Each row is a point on a landscape with many valleys, with its height.
A ball rolls from a point to the lowest of its 2 nearest points, and stops where none of them is lower. Distance is the straight distance between rows; heights are no part of it.
<481>: -12 -16 -12 7 -5 2 -36 25 -15 -2 -34 22 16 -26 -5 -15 -7 9 -18 2 8 -2 23
 -10 -27 11 8 18 2 -15 13 -35 -4 -13  height 33.9
<820>: -12 8 -23 -2 -25 -3 -5 -1 0 -16 33 22 24 -4 -9 14 -27 6 -10 -21 29 -12
 -5 -1 16 39 8 8 -10 -37 -11 -5 -3 -26  height 48.5
<1602>: -4 4 -2 2 16 0 15 8 -11 32 -23 -28 -5 -18 2 11 11 13 -27 -13 15 13 7 -30
 3 -2 5 23 -32 13 -4 19 -3 -2  height 40.5
<1055>: -22 -11 -1 14 13 16 -11 37 4 14 -19 12 -11 -22 -21 9 28 5 8 4 8 6 -4 10
 2 7 25 19 28 0 -23 6 -30 6  height 12.9
<1176>: 23 -22 22 -2 -5 -2 6 -20 -6 17 16 17 23 3 26 9 -20 -2 8 18 0 -13 0 -8 24
 32 7 17 -20 18 -1 -9 -8 31  height 34.5
<1229>: -3 -3 -6 8 -27 2 -17 8 9 -1 -7 14 11 -18 -9 8 -6 29 -24 27 27 -7 17 -31
 15 19 14 10 -43 -39 23 -32 -13 -11  height 36.1
<865>: 22 -23 16 -18 -19 5 12 15 -5 17 20 -32 -15 19 24 -33 -30 3 1 4 5 9 28
 -11 13 -19 -40 20 -20 -26 17 5 6 -8  height 24.6
<667>: 0 17 -38 -8 -11 -3 9 -12 -3 -21 6 40 0 6 -2 -3 -18 0 24 -27 -4 -3 -30 36
 0 26 3 -1 10 -10 21 -2 -5 13  height 10.9
<1094>: 13 2 -24 -3 30 9 12 -31 -1 9 -4 11 -12 -19 4 -3 -18 12 20 -20 32 21 -4
 23 24 23 -5 33 -37 -9 -10 12 -23 15  height 65.4
<228>: 19 -21 16 -9 -10 -5 -25 -3 20 -20 -16 9 -3 14 -10 0 10 -1 2 15 2 7 6 -5
 -26 -9 9 5 -6 13 9 -26 2 5  height 20.8
<308>: 22 0 5 -13 -8 -11 15 -9 20 7 45 -19 -2 4 -31 22 -3 26 -3 -20 51 18 4 -15
 19 10 7 31 -27 -26 6 -15 -5 -15  height 53.3
<653>: 13 -4 6 -20 0 -19 -23 -10 -11 8 28 -1 -15 0 6 -12 -23 18 36 11 -12 -27
 -7 12 2 3 -7 13 18 6 27 -23 11 2  height 15.7
<1498>: -21 24 -13 -18 -39 -1 5 14 -4 -27 4 15 21 -8 -31 -13 -5 3 -1 -25 0 -3
 -11 -17 -2 3 14 2 24 -38 -6 -8 3 -30  height 45.9
<1132>: -4 11 -2 25 -4 -4 -44 2 -13 -21 27 -6 0 9 -23 -3 -1 6 -3 -17 15 -10 -21
 -11 -18 11 29 0 15 -24 3 -18 17 -49  height 53.9
<368>: -14 21 -25 29 -12 -1 -37 -1 -11 -27 -24 15 11 -6 -9 7 6 -1 -26 6 23 2 4
 -30 3 30 6 -14 -40 -4 14 -4 -7 -20  height 38.9
<1544>: -18 -6 -15 -33 -8 -9 8 34 -17 -5 -1 25 7 23 -6 -4 -16 -7 8 18 10 -10 -12
 1 -4 44 11 -7 33 11 -8 -12 4 11  height 8.0
<1337>: 32 -32 30 -14 -13 7 -3 -13 -3 23 45 -12 3 2 27 -35 -34 1 19 18 -7 0 30
 -1 10 -3 -22 28 -8 0 -1 -10 0 3  height 21.1
<217>: -5 -11 16 9 20 0 8 20 3 -23 -33 -24 -8 32 -3 -2 7 -10 -6 19 33 46 11 -3
 -7 13 -13 1 -3 18 1 24 -1 -6  height 20.4
<41>: 18 -8 25 -11 -11 11 8 -13 -15 5 18 -8 -2 -14 -19 -6 15 7 17 -26 46 -4 0
 -15 1 -14 21 9 -21 -1 -27 -16 21 -52  height 60.1
<1296>: 9 -12 9 1 -2 -12 10 -10 29 -10 -6 7 16 24 -9 21 13 -16 -18 13 1 20 10
 -16 -22 -6 -3 1 2 23 27 -7 -9 25  height 18.2
<136>: -5 -5 -4 9 1 1 -9 40 -17 19 -21 -25 -20 -5 10 -13 15 4 -19 -40 -23 5 -10
 3 -1 -9 -17 29 10 6 3 34 -4 -6  height 52.5
<1187>: -22 26 -17 28 12 -9 -21 7 -11 -29 -5 -14 6 0 -7 5 3 1 -28 5 4 0 -5 -23
 -8 4 -1 -11 -16 -14 22 11 1 -29  height 40.1
<1217>: -13 10 3 12 -21 8 -9 8 9 -26 2 -15 20 -10 5 -32 -9 -1 3 -9 -23 4 15 6 6
 -43 -32 -19 28 -31 -3 23 -4 -26  height 31.4
<933>: -1 14 -2 13 29 7 10 -34 -5 9 12 -19 3 -36 9 -4 -13 7 13 0 18 -7 16 1 4
 -30 -4 -2 -14 -16 4 13 -8 -14  height 58.3
<1235>: 4 -26 3 13 7 8 6 26 -17 36 -9 12 -7 -11 20 -5 4 -11 12 -14 -13 -9 6 5 23
 12 -10 22 -2 20 -20 17 -17 30  height 55.0
<1380>: -22 19 -15 8 -5 -5 25 11 17 -16 1 14 17 4 -4 12 12 -7 -9 25 0 9 -6 -14
 17 -3 1 -17 12 -9 11 28 -23 21  height 25.4
<1346>: -8 -4 21 -1 -2 -2 18 3 14 28 3 3 10 -22 1 21 21 2 -5 41 -24 -27 -4 -22 6
 -21 24 -13 15 6 -4 -12 -13 31  height 7.7
<1057>: -32 29 -17 -1 -31 -2 21 16 -20 -14 -22 9 38 0 -6 -3 -9 -10 -24 4 5 2 -1
 -33 6 25 2 -32 7 -5 -16 5 3 -18  height 35.9
<1527>: 27 -15 11 -9 7 11 -2 -23 13 -7 6 -5 -18 3 -20 2 8 12 16 -41 44 13 2 26
 -4 -4 10 11 -30 -14 -28 -9 12 -28  height 61.5
<1268>: 15 -22 19 7 32 2 12 -18 39 12 -12 10 -7 15 12 13 11 -7 6 37 -4 6 10 45
 -10 -21 -8 -23 -14 21 -9 -10 -1 31  height 42.8
<663>: -4 -23 5 -24 -5 1 -23 5 8 -17 -13 -15 -17 16 7 -12 1 16 -4 -7 1 0 -1 13
 -15 -8 3 15 -8 -15 -11 4 11 -7  height 23.3
<1074>: 12 -1 5 17 7 4 -26 -28 -4 -3 5 37 9 -16 -10 4 -4 -13 29 -6 3 -25 -7 13
 -13 8 21 -12 8 17 -10 -30 -2 4  height 17.5
<391>: 3 12 16 -6 -21 -5 2 -7 11 29 41 -32 6 -17 -9 3 4 30 -10 -29 -12 -30 -13
 -19 2 -32 30 13 4 -25 7 -9 14 -26  height 57.3
<1253>: -9 -24 -5 -7 -6 -1 -21 16 -5 -3 -22 28 20 -12 -6 3 -14 14 -23 30 23 3 24
 -28 -12 37 23 22 -16 -15 8 -40 -14 9  height 34.9
<1580>: 16 -13 7 -21 -9 2 -1 -7 1 -4 1 -32 -15 31 25 -27 0 1 0 -15 -14 11 -5 13
 8 -22 -22 14 -9 12 -9 35 22 2  height 26.3
<229>: 32 -31 20 -10 -2 7 -8 -14 -4 -5 20 6 -4 20 4 0 -17 8 10 -42 33 1 -8 27
 13 37 5 18 -30 4 -36 -6 14 -21  height 63.0
<86>: -7 31 3 19 12 6 -17 -16 -13 -16 -13 -11 -8 -11 -21 2 27 -15 -8 -19 -34
 -14 -28 -18 -20 -9 30 -32 10 10 -10 2 22 -18  height 51.7
<1311>: 4 -4 -6 -14 -17 -15 -5 7 -8 10 -11 1 -3 15 -12 17 -22 -9 -22 -49 11 0 10
 4 -33 16 -13 -3 -28 -8 5 -36 23 -23  height 36.6
<656>: 7 -16 10 -24 -13 3 28 -8 -8 22 -3 3 8 13 30 6 -29 -10 0 8 6 -12 3 -8 9
 13 -8 1 -26 10 -18 -9 10 8  height 32.6
<1448>: 19 18 9 20 18 2 -10 -52 -3 -28 21 -2 -9 7 -4 -4 14 1 33 -21 13 -2 -28 7
 1 -25 9 -14 -4 24 -10 13 14 -20  height 56.3
<840>: -18 3 2 6 13 9 -36 16 -7 -10 -22 -6 -6 -1 17 -19 -2 -7 -15 1 -27 -15 2
 26 -12 -10 -12 -23 14 -3 -26 2 15 -18  height 31.0
<658>: -4 15 -2 14 -26 8 0 3 10 24 33 -12 -6 -30 -24 16 12 26 -10 -25 22 -11 -6
 -14 26 -21 17 19 -15 -45 5 -4 -1 -37  height 56.0
<400>: -8 7 14 14 0 -11 6 2 22 5 -1 -24 14 9 34 0 1 -3 -36 9 -46 -13 5 6 17 -29
 -31 -28 2 -4 4 26 8 5  height 62.6
<1454>: -24 15 -26 -15 -18 2 30 15 2 4 20 16 18 1 -5 16 -1 4 -16 -2 16 20 -14
 -30 31 37 19 14 2 -1 -25 23 -19 24  height 29.8
<1041>: -17 10 -11 12 -6 1 -18 4 -13 -18 21 1 3 -19 1 -15 -18 14 29 7 8 -22 -12
 2 14 -5 -2 1 18 -33 11 9 -8 -35  height 55.9
<307>: -26 32 -11 1 26 -2 32 -1 -21 20 -22 -28 11 -37 6 -12 -17 12 -23 12 0 -6
 14 -39 0 -11 2 -3 -10 -21 10 9 3 -21  height 45.4
<305>: -4 4 -18 16 9 -6 -9 9 6 -14 -10 24 -16 9 -14 5 31 -10 9 -23 -19 14 -21
 35 -4 14 -3 12 34 20 20 30 -18 29  height 47.7
<221>: -17 19 -3 12 18 12 13 -39 17 7 6 -26 18 -26 28 -2 -16 17 -30 -4 -24 -39
 17 16 1 -14 1 -26 -24 -24 -12 20 -6 0  height 64.9
<1432>: 13 6 -10 -18 3 3 5 -2 -11 -4 0 -4 -43 8 6 -10 9 5 44 -16 -7 5 -13 46 3
 -26 -24 -11 8 12 11 11 12 -10  height 60.7
<763>: -16 12 -12 9 16 6 4 9 -20 11 5 -16 -16 -7 -6 8 -8 5 10 -40 20 -5 -22 15
 15 10 -11 1 -4 -2 -28 21 6 -31  height 63.3
<1468>: -15 17 -2 3 31 -2 16 5 -30 13 -31 -21 7 -10 23 -13 -13 -12 -21 21 -7 -1
 19 -28 0 -6 -21 -6 -1 15 4 11 9 -4  height 44.2
<844>: -17 4 -16 -22 23 10 10 12 2 -7 -24 17 -18 -13 22 -18 -3 -10 4 17 -23 -15
 -6 35 9 -8 -11 -18 25 -20 -4 4 -6 24  height 24.3
<666>: 7 -16 16 -37 -18 -4 39 14 3 30 2 -34 12 14 21 -16 -39 -4 -20 13 -7 11 29
 -14 -7 -23 -28 12 3 -22 0 -13 19 -1  height 27.7
<983>: 0 -11 8 8 -8 -9 8 4 5 -14 -21 10 26 43 22 6 -5 -28 -24 45 0 4 16 -13 -8
 21 -11 -16 7 31 13 -1 3 33  height 15.0
<711>: -14 20 -2 20 14 -8 14 -14 5 25 4 -22 20 -32 27 4 -17 9 -23 -7 -43 -26 11
 3 11 -22 -25 -13 1 -10 17 16 -13 5  height 63.8
<1013>: 13 4 -17 -18 6 -7 -4 -33 3 -25 8 15 -5 4 6 -7 -17 8 29 10 -8 -5 -15 22
 -7 -3 -6 -1 11 -10 33 -14 7 12  height 13.4
<880>: 4 21 -12 10 -1 -2 15 -19 -5 -21 20 13 -1 13 -19 2 14 -4 31 -27 17 20 -27
 4 12 1 17 -4 4 18 -11 30 -4 -1  height 54.5
<22>: 5 3 -9 -20 -30 6 25 12 -12 19 16 7 4 1 -7 13 10 10 -16 -24 30 24 -6 -32
 36 45 9 34 -35 10 -30 21 -6 4  height 32.3
<543>: -14 3 -18 9 -13 8 -36 18 -14 -15 -46 21 4 -11 4 -12 4 -6 -11 -8 -7 -16
 -1 4 -20 10 0 -13 -1 1 0 -6 6 -9  height 32.7
<696>: -8 14 -23 13 13 -7 -17 -9 -9 -25 1 37 22 -9 -14 6 -28 -23 16 -4 6 -10 6
 11 -22 20 -3 -19 24 -7 12 -28 -5 -7  height 15.2
<418>: -2 5 14 12 0 -3 -31 -9 -16 -4 50 -15 9 -14 -11 -12 -16 16 15 -4 12 -22
 -13 -12 0 8 20 18 24 -13 15 -12 7 -29  height 54.9
<862>: -1 1 -6 -2 -18 -21 -16 24 2 4 -14 19 -3 24 11 14 23 -19 -20 10 -52 -14
 -3 7 -11 6 -13 -18 16 24 38 -10 3 30  height 9.8
<905>: 7 2 3 -1 -12 2 -22 -14 5 -10 3 -9 -13 3 9 -15 1 1 30 -19 -16 -6 -2 45 -3
 -44 -28 -20 4 6 -13 3 18 -30  height 59.4
<1243>: 17 -11 -6 -22 -1 10 2 -12 -5 -7 -8 14 -17 3 -8 -1 -15 13 13 -37 37 27 -7
 21 21 52 0 31 -36 1 -28 -1 -2 2  height 64.3
<75>: 21 4 -9 0 -28 -11 35 -10 2 0 2 1 8 26 -4 18 -12 -12 20 -12 38 28 3 5 5
 -2 -28 -8 -27 8 23 -2 8 -3  height 40.7
<297>: 8 -8 8 -10 18 2 31 -11 21 8 -5 -3 -24 8 6 11 1 2 19 36 4 -1 2 27 13 -19
 -10 -10 -14 -6 15 -4 -2 19  height 44.6
<920>: -21 -7 -21 -35 9 -4 14 15 -7 9 -1 27 -5 19 -14 23 -29 -2 -1 -8 0 5 -17
 15 -22 43 19 -1 17 -3 -25 -31 3 9  height 5.6
<1306>: 9 -17 20 9 -12 16 4 9 3 -8 17 -19 5 -1 7 -44 -6 -11 24 14 -12 22 31 -1 0
 -48 -28 -1 30 -23 -16 13 -6 -18  height 34.2
<1465>: -16 6 -3 0 19 -13 -8 28 -5 21 -15 9 -12 9 7 32 17 -10 -23 36 -43 -14 -2
 -9 -18 15 8 -28 17 13 20 -30 9 19  height 7.6
<585>: 4 -1 8 -8 18 15 18 -28 8 11 -22 -21 0 -22 -9 7 13 7 -25 7 27 8 18 -26
 -17 -8 23 5 -41 3 -21 -5 -2 0  height 38.8
<950>: 15 5 15 1 -34 4 32 -21 8 -17 11 0 27 8 6 -27 -10 -23 36 2 -13 21 23 -5 1
 -45 -24 -13 32 5 -5 14 0 5  height 37.4
<962>: 21 -12 13 -23 28 5 -21 -35 -10 -16 1 -36 -16 23 24 -37 -15 9 0 5 -6 9 0
 12 -13 -13 -18 23 -7 13 3 18 29 -5  height 29.0
<267>: -4 20 -5 18 7 5 -17 -27 -5 -14 26 -14 -3 -15 -6 -6 -12 14 22 -9 28 -24 1
 22 2 -19 -2 -23 -10 -28 3 -2 0 -40  height 57.0
<369>: 5 -6 1 7 7 -11 -9 13 -15 1 -2 -6 13 14 -5 1 22 -10 -13 -46 -3 24 -6 -22
 -14 25 13 30 24 48 -10 28 1 14  height 44.3
<832>: -8 30 1 18 20 2 11 -10 -3 -8 -18 5 -4 -6 -2 18 39 -22 -8 -6 -44 1 -24 -7
 -11 -6 11 -31 17 21 6 14 1 14  height 50.5
<877>: 0 15 -10 -16 6 15 25 -23 -1 -18 -45 26 -2 -11 31 -16 11 -18 -3 6 -27 -14
 -11 12 10 -17 -7 -20 -5 5 -11 18 6 32  height 24.4
<119>: 9 28 -17 -17 -26 -10 23 -13 -4 -22 0 4 -6 17 -22 9 -12 -12 19 -20 19 15
 0 1 -11 -11 -25 -24 -11 -12 35 -14 9 -22  height 42.6
<1189>: -13 36 -40 -3 8 -10 -7 -4 -15 -11 19 18 -4 -4 -26 18 -23 -2 18 -13 4 -3
 -15 4 -6 26 -1 -7 15 -20 30 -21 -8 -9  height 13.3
<816>: 2 1 17 12 12 16 15 -1 20 13 -1 -24 -14 4 35 -20 10 -13 -11 40 -32 -5 15
 15 27 -57 -28 -33 -3 -5 -3 20 5 4  height 61.2
<1288>: 1 16 -23 11 28 -6 31 -13 3 -17 18 12 -2 -3 -11 6 -6 2 47 5 31 35 -4 23 6
 -13 -7 5 18 -14 13 5 -21 0  height 51.1
<759>: 12 5 10 -15 13 -27 -1 -3 -26 17 -6 -15 -6 17 16 10 -21 -8 -10 16 -17 -8
 0 -15 -23 20 -23 -6 -12 28 37 -26 23 7  height 39.7
<25>: -17 36 -25 0 23 11 9 -10 -6 -1 -13 3 -20 -26 -19 11 27 1 5 -1 2 5 -27
 -21 20 1 17 2 -4 11 -11 24 -14 1  height 30.2
<1007>: 8 -25 11 7 31 11 31 -5 4 24 10 8 -3 -10 13 -7 -2 -5 28 -4 6 18 5 15 10 1
 -1 27 15 15 -29 17 -20 36  height 56.5
<1286>: 7 5 15 19 24 6 14 -15 -10 15 15 -31 -14 -7 25 -14 -2 -3 23 30 0 0 7 -3
 21 -30 -26 -16 -5 7 7 28 4 -3  height 59.7
<19>: -16 16 -22 3 -2 -7 -1 -11 15 -17 39 -4 28 5 -10 16 -18 11 -35 -38 9 6 -1
 -15 2 17 9 21 3 -35 0 3 -5 -9  height 49.9
<1548>: -4 -16 10 5 27 12 -30 19 -6 6 -35 4 -20 -26 -11 -20 36 -5 18 9 -15 -1 6
 11 -13 -19 4 16 36 20 -8 5 -12 8  height 15.5
<63>: -13 17 -10 1 14 13 37 5 -4 -10 0 12 -9 1 -2 2 25 -7 16 25 2 8 -32 -14 30
 3 17 -1 22 9 -12 45 -21 33  height 27.9
<30>: -5 -17 0 -11 -35 -14 -30 25 13 -34 5 26 5 26 -21 -9 1 4 10 22 3 4 -7 -2
 -5 34 16 7 28 -4 32 -2 -18 18  height 12.6
<215>: -21 1 3 18 27 6 14 17 14 -1 -3 -15 -3 -3 2 16 13 4 -14 24 4 4 0 -1 24
 -14 0 -13 -4 -13 -11 29 -22 7  height 23.0
<1149>: -10 -5 -7 -10 -15 -22 -20 31 -20 -18 -7 6 1 22 -10 0 -22 6 2 33 16 4 7
 -9 -2 47 -1 -3 6 0 31 -23 -2 0  height 10.4
<1081>: -4 -17 5 -35 -6 -13 -19 9 17 -9 19 12 5 22 -1 -12 -19 3 -3 16 -39 -9 -10
 15 -29 0 13 1 51 5 -8 -25 15 19  height 16.9
<1361>: 8 9 -18 -1 -9 4 27 -7 -8 -25 29 12 10 -4 -22 -21 1 -6 51 -21 31 34 -8 -1
 6 -16 5 17 40 -2 -2 29 -17 -3  height 52.8
<509>: 25 -42 36 5 -40 16 -26 25 0 22 22 -7 2 -4 15 -28 9 4 1 10 -18 -12 15 0
 10 -16 -1 12 -16 0 -28 -5 13 -18  height 29.1
<815>: 8 15 -11 -14 -24 -5 9 -15 8 -14 9 20 13 -4 -31 3 -7 -5 18 -36 8 1 -2 -3
 -10 -18 2 -3 7 -21 6 -19 -1 -14  height 44.4
<1511>: -24 18 -16 -12 5 -4 20 1 18 -15 23 10 16 -2 -22 18 -4 10 -9 27 8 13 -16
 -30 13 14 29 7 19 -19 -9 6 -27 19  height 27.6
<1464>: 3 11 4 -1 35 -13 4 -8 -2 8 10 -17 -14 -4 -19 15 12 2 10 4 9 12 -7 -1 -10
 -9 7 11 12 16 23 -10 0 -6  height 47.9
<399>: -18 11 4 14 13 1 -4 21 -1 -1 -11 -16 14 -8 16 -34 -4 -18 -4 18 -38 3 17
 20 7 -33 -30 -29 47 0 -14 13 7 -7  height 28.9
<1608>: -7 -1 2 -7 21 13 29 4 12 -13 -29 -18 -7 17 12 -3 4 -6 -18 16 14 23 8 -9
 2 -14 -7 4 -7 -5 -11 28 -1 8  height 20.2
<736>: 4 19 12 5 12 -22 4 14 -2 9 20 -24 -9 4 -15 15 28 -4 11 -4 -19 11 5 -10
 -13 -32 -18 2 34 19 48 6 3 -8  height 49.5
<960>: 28 -20 15 -4 -28 -5 -29 -11 -15 23 37 -3 -2 -23 12 -22 -14 11 21 -9 -5
 -21 8 -11 10 -8 -8 30 -5 -3 27 -21 9 -11  height 18.0
<927>: -4 -8 -3 -12 18 14 -3 4 20 10 2 20 -17 -14 -2 -10 7 3 33 11 -27 -12 -11
 49 4 -26 5 -4 41 -6 -20 4 -8 26  height 22.1
<160>: 9 17 -8 15 5 6 0 -44 7 -29 -5 7 3 3 -3 2 4 -12 14 -34 -12 2 -11 27 -13
 -27 -4 -25 -2 0 -7 7 15 -14  height 57.8
<1442>: 3 -5 -6 5 -36 -11 31 16 -2 14 2 25 25 18 -20 12 -13 -17 13 -9 47 30 21 2
 2 31 -23 -2 -10 12 10 -3 -17 4  height 38.7
<1419>: -16 -6 -1 9 3 8 10 30 2 35 -10 16 4 -40 -8 10 16 -2 12 20 -8 -12 4 -18
 20 -9 19 9 23 -6 -3 -4 -31 31  height 10.3
<1178>: 6 2 -15 -8 29 -6 -16 -11 2 10 -30 -6 -35 7 -13 32 11 -2 -25 -29 -7 19
 -14 9 -17 37 16 16 -34 19 9 -15 2 18  height 38.0
<760>: 20 -16 7 21 -17 -3 1 5 5 -1 9 27 12 13 -16 27 -1 -6 9 -12 38 15 8 6 22
 49 -3 5 -31 22 -4 -12 -17 1  height 36.8
<875>: 9 3 -18 2 -22 -3 -3 1 6 13 1 23 -1 5 -32 30 23 8 -9 -31 23 21 -13 -16 25
 50 12 19 -30 23 -14 -2 -20 30  height 34.6
<38>: -15 20 3 21 4 -19 -10 23 -7 -14 2 -23 0 5 -2 1 9 1 -8 30 -12 -2 2 -26 -4
 -11 -16 -11 17 -7 56 13 0 -14  height 41.5
<1197>: -19 0 11 7 16 21 8 -25 19 -5 -1 -17 21 -14 24 -9 -4 11 -32 38 -12 -31 15
 -8 -1 -18 25 -27 -19 -21 -32 23 -6 1  height 65.9
<1019>: -15 12 1 7 15 -7 -7 30 -33 -3 -13 -24 0 -1 13 -30 -8 -11 3 28 0 10 14
 -19 -5 -8 -32 -5 24 7 30 17 16 -17  height 42.9
<1389>: 36 -36 14 1 21 17 32 -29 6 20 37 -1 -2 10 26 -25 -18 -2 28 3 -5 25 12 5
 10 -9 -11 42 -5 7 -16 16 -15 40  height 58.2
<103>: -7 -7 6 2 -4 3 5 22 4 10 -20 11 4 -6 4 -9 1 -24 6 31 -13 0 23 12 -7 -25
 -23 -29 31 9 -6 -15 5 10  height 26.7
<325>: 0 33 -8 -1 36 -2 24 -14 -6 -19 -2 -10 -26 3 -17 10 13 -7 24 3 14 34 -2
 11 -19 -19 -18 -14 23 4 26 13 6 -15  height 49.4
<1001>: 2 -1 -1 8 -19 4 -20 8 20 7 32 -6 -14 -10 -43 24 13 30 -4 -24 42 6 -4 10
 11 8 25 26 -13 -46 -4 -22 -9 -30  height 54.8
<1534>: -13 -30 21 11 9 22 5 13 9 24 16 -25 -1 -18 21 -14 1 19 -20 33 -1 -19 21
 -9 13 -5 32 5 -20 -25 -31 18 -12 3  height 66.9
<536>: 5 -8 9 6 -8 -7 -2 4 -6 17 6 -3 8 1 4 9 -21 0 -2 -17 11 -7 12 8 -14 2 -17
 -10 -19 5 -10 -16 9 -19  height 34.8
<237>: 1 -25 17 12 18 -2 6 15 -5 -2 -34 -6 -2 32 19 3 -14 -18 -9 47 26 28 29 -5
 -4 29 -16 -7 4 24 -1 3 -1 20  height 17.7
<202>: 7 -13 -17 10 2 -8 -23 -10 13 2 -27 19 -12 9 -5 30 12 -12 -24 -19 -30 -8
 -2 9 -24 24 7 0 -23 19 17 -22 -10 29  height 39.3
<289>: -10 20 -8 10 -21 7 4 2 -21 -16 -33 22 19 -7 -7 -6 -1 -22 10 8 11 -6 7
 -17 -11 13 -9 -35 -2 23 -3 -4 0 -9  height 34.3
<676>: -1 -13 15 0 -15 8 -6 -3 20 27 -20 -12 -1 -12 14 1 10 21 -21 0 -18 -27 9
 14 -3 -27 12 -8 -30 -13 -8 -12 3 0  height 33.7
<374>: -6 5 11 1 -4 13 -9 -27 16 6 -8 -6 4 -18 -9 12 3 16 -29 -9 -10 -25 7 7
 -30 -9 34 -21 -31 -16 -21 -27 11 -11  height 35.3
<517>: 2 -23 3 -7 -7 -16 -12 12 15 -7 -7 6 5 36 26 22 -9 -2 -25 27 -22 -11 1 4
 1 30 -4 -8 -2 19 14 -13 0 41  height 12.5
<806>: 16 -25 20 20 -3 14 9 -3 0 -7 11 12 0 24 23 -7 -2 -12 8 22 1 -1 -13 -4 42
 28 10 1 -14 10 -26 28 -13 26  height 36.7
<1175>: -1 8 -20 19 13 -4 -14 10 1 19 2 11 -9 2 -34 42 13 -4 -15 -32 13 21 -12 5
 -2 43 13 15 -8 19 -13 -14 -10 10  height 36.3
<323>: 11 5 4 1 7 -2 16 4 -25 25 7 -10 -24 13 -2 5 -6 3 46 -30 19 0 -13 38 7 -3
 -21 -13 -4 21 -12 -2 16 -25  height 62.0
<1232>: -1 -7 -25 -20 -5 -1 16 -8 -6 7 3 44 9 4 -3 11 -35 1 26 -18 6 -8 -13 32
 -4 36 -6 -4 0 -5 -15 -29 -1 12  height 8.3
<535>: -18 -4 13 -9 6 -10 13 14 7 21 1 7 18 0 12 22 -12 0 -21 58 -18 -32 4 -14
 -4 0 19 -29 19 5 -3 -34 12 32  height 5.3
<209>: 21 -2 17 -18 -35 2 2 -25 -14 0 43 -11 9 -19 -6 -11 1 21 0 -34 14 -21 -12
 -31 13 -12 30 28 -10 -22 -7 -7 22 -39  height 58.6
<522>: 10 -11 -5 23 1 -6 -22 1 8 -23 -3 8 -1 29 -11 7 24 -9 -5 -45 15 30 -14 21
 -4 22 5 17 5 24 1 21 -7 12  height 46.1
<994>: 6 7 1 3 -13 -20 11 -3 25 -11 51 -17 24 17 -23 21 0 10 -22 -23 30 22 -2
 -34 7 -1 11 20 -6 -20 4 10 -6 -16  height 51.6
<1551>: 7 3 1 7 15 11 1 -26 -1 -26 -34 21 1 -7 17 -13 26 -15 14 37 -18 -8 -4 -8
 6 -13 0 -9 2 27 9 13 -5 32  height 22.2
<912>: -3 28 -10 18 16 -1 -32 -33 0 -14 16 -8 0 -12 -35 4 15 -5 -1 -13 -9 -18
 -16 -5 -27 0 48 -6 11 -12 4 -19 6 -12  height 52.9
<1261>: -6 -9 -13 5 -8 8 -21 23 -26 29 -11 -1 -19 -19 17 -12 -3 0 -4 -34 -31 -23
 -17 19 8 15 -11 37 21 12 -3 13 -6 13  height 53.7
<562>: -2 12 -1 -14 6 9 19 -46 20 -9 -6 -3 12 -12 -21 14 -4 2 -11 -5 24 -4 7 -9
 -27 -14 21 -19 -39 -15 -19 -26 3 -11  height 37.0
<1552>: -8 -13 11 -32 3 5 2 18 9 9 19 -4 -10 7 -5 -5 -1 8 17 5 -14 -5 -20 14 -1
 -11 20 6 39 0 -29 -1 5 10  height 19.6
<1160>: 16 -15 7 -10 13 16 -23 20 -20 3 -41 -10 -42 -9 13 -31 20 -1 11 16 -12
 -10 -2 9 9 -16 -8 7 4 14 -8 14 9 11  height 17.8
<527>: 25 -34 46 -2 -26 1 -29 12 20 6 26 -24 -6 12 3 -18 28 8 9 24 -13 7 15 -5
 -6 -44 0 10 9 17 -8 -1 11 -14  height 26.1
<1219>: 3 4 1 11 10 -11 13 8 2 6 -15 -11 -1 -5 -16 15 31 -6 -15 -30 7 31 -2 -25
 -2 -6 -7 23 -2 29 3 27 -14 10  height 42.4
<218>: -10 8 -22 5 -50 12 -10 18 -4 -16 18 24 23 -11 -22 2 7 2 -18 -47 19 -3
 -12 -6 9 24 14 12 4 -26 -23 -3 2 -34  height 47.2
<979>: 0 -37 6 -17 -21 2 8 29 -12 34 -28 8 4 0 31 -3 -31 -4 -23 10 2 -17 28 2 2
 20 -15 -4 -31 -10 -27 -24 9 9  height 30.5
<150>: 7 -10 4 3 16 0 4 -9 25 -2 -34 16 -14 18 11 35 26 -14 -21 24 -20 -6 4 16
 -19 -3 6 -35 -29 18 6 -14 -2 30  height 41.0
<1466>: 1 -32 14 -5 -4 8 -6 24 5 20 -24 8 -1 2 28 -15 -18 -17 -2 28 -6 -10 34 23
 2 -8 -27 -16 -7 4 -20 -19 5 19  height 28.7
<396>: 9 -20 21 11 -18 10 -30 -5 12 25 17 -14 3 -24 28 -23 1 8 -8 -9 -24 -29 15
 21 1 -29 -3 4 -13 -3 -17 -3 8 -24  height 31.6
<1490>: -7 13 -12 4 5 5 4 0 21 -29 -34 22 -15 8 -3 8 51 -20 -4 4 -30 13 -8 23 -7
 -19 -4 -15 14 7 21 25 -13 21  height 49.1
<102>: 11 -4 2 -23 -2 -35 5 0 -5 30 -4 -18 -7 20 -2 24 -20 2 -23 -11 -23 -13 2
 -9 -40 10 3 -10 -28 3 20 -45 32 -5  height 38.3
<45>: 5 4 -16 -3 -21 -1 -9 -18 6 -28 -15 13 8 9 1 13 -7 11 -30 9 23 12 2 -26 8
 26 1 7 -51 -9 10 -5 -8 5  height 37.6
<827>: -34 23 -5 11 -9 -8 -3 27 -28 -9 -16 -3 26 -4 19 -7 -15 1 -31 29 -24 -23
 -5 -41 4 7 7 -28 16 -9 -4 -1 14 -15  height 37.3
<571>: -18 31 -15 -7 33 -14 23 1 -6 20 0 -25 -6 -21 -11 13 -5 10 -13 -2 -5 6 0
 -19 -14 -12 -10 8 4 -12 29 -3 -1 -14  height 46.6
<279>: 13 3 18 1 -23 -11 -2 35 -7 23 -8 -31 -11 -3 -6 -10 34 8 -2 -17 -22 5 -9
 -23 -5 -29 -11 13 10 24 28 15 11 -14  height 51.0
<431>: 16 -31 44 -2 9 9 -19 -9 25 -2 14 -10 -6 3 -10 -1 15 19 6 32 5 -5 7 -3
 -11 -14 29 12 7 12 -3 -14 0 7  height 23.1
<579>: 12 0 8 7 20 9 -27 -21 -8 -14 -29 -8 -32 -10 21 -14 32 3 8 25 -22 -17 -5
 11 6 -29 -12 -12 -10 23 19 14 9 6  height 20.0
<1059>: -4 -23 -2 -15 -19 -14 -42 15 3 -24 12 19 8 16 6 -17 -2 -1 1 4 -31 -10
 -15 -1 -14 24 13 16 44 17 11 -2 2 25  height 14.7

For each start below, name the point where the ball stops.
<374> -> <535>
<711> -> <535>
<844> -> <920>
<666> -> <920>
<832> -> <535>

Call two points neighbours if one is among the 2 nearest of the other. Go from one point of each pair to the other, from neighbour to neighbour, staying as low as possible. Name the highest point that can't be avoided.
<1608> / <103> -> <656>
<920> / <535> -> <877>
<535> / <1608> -> <217>
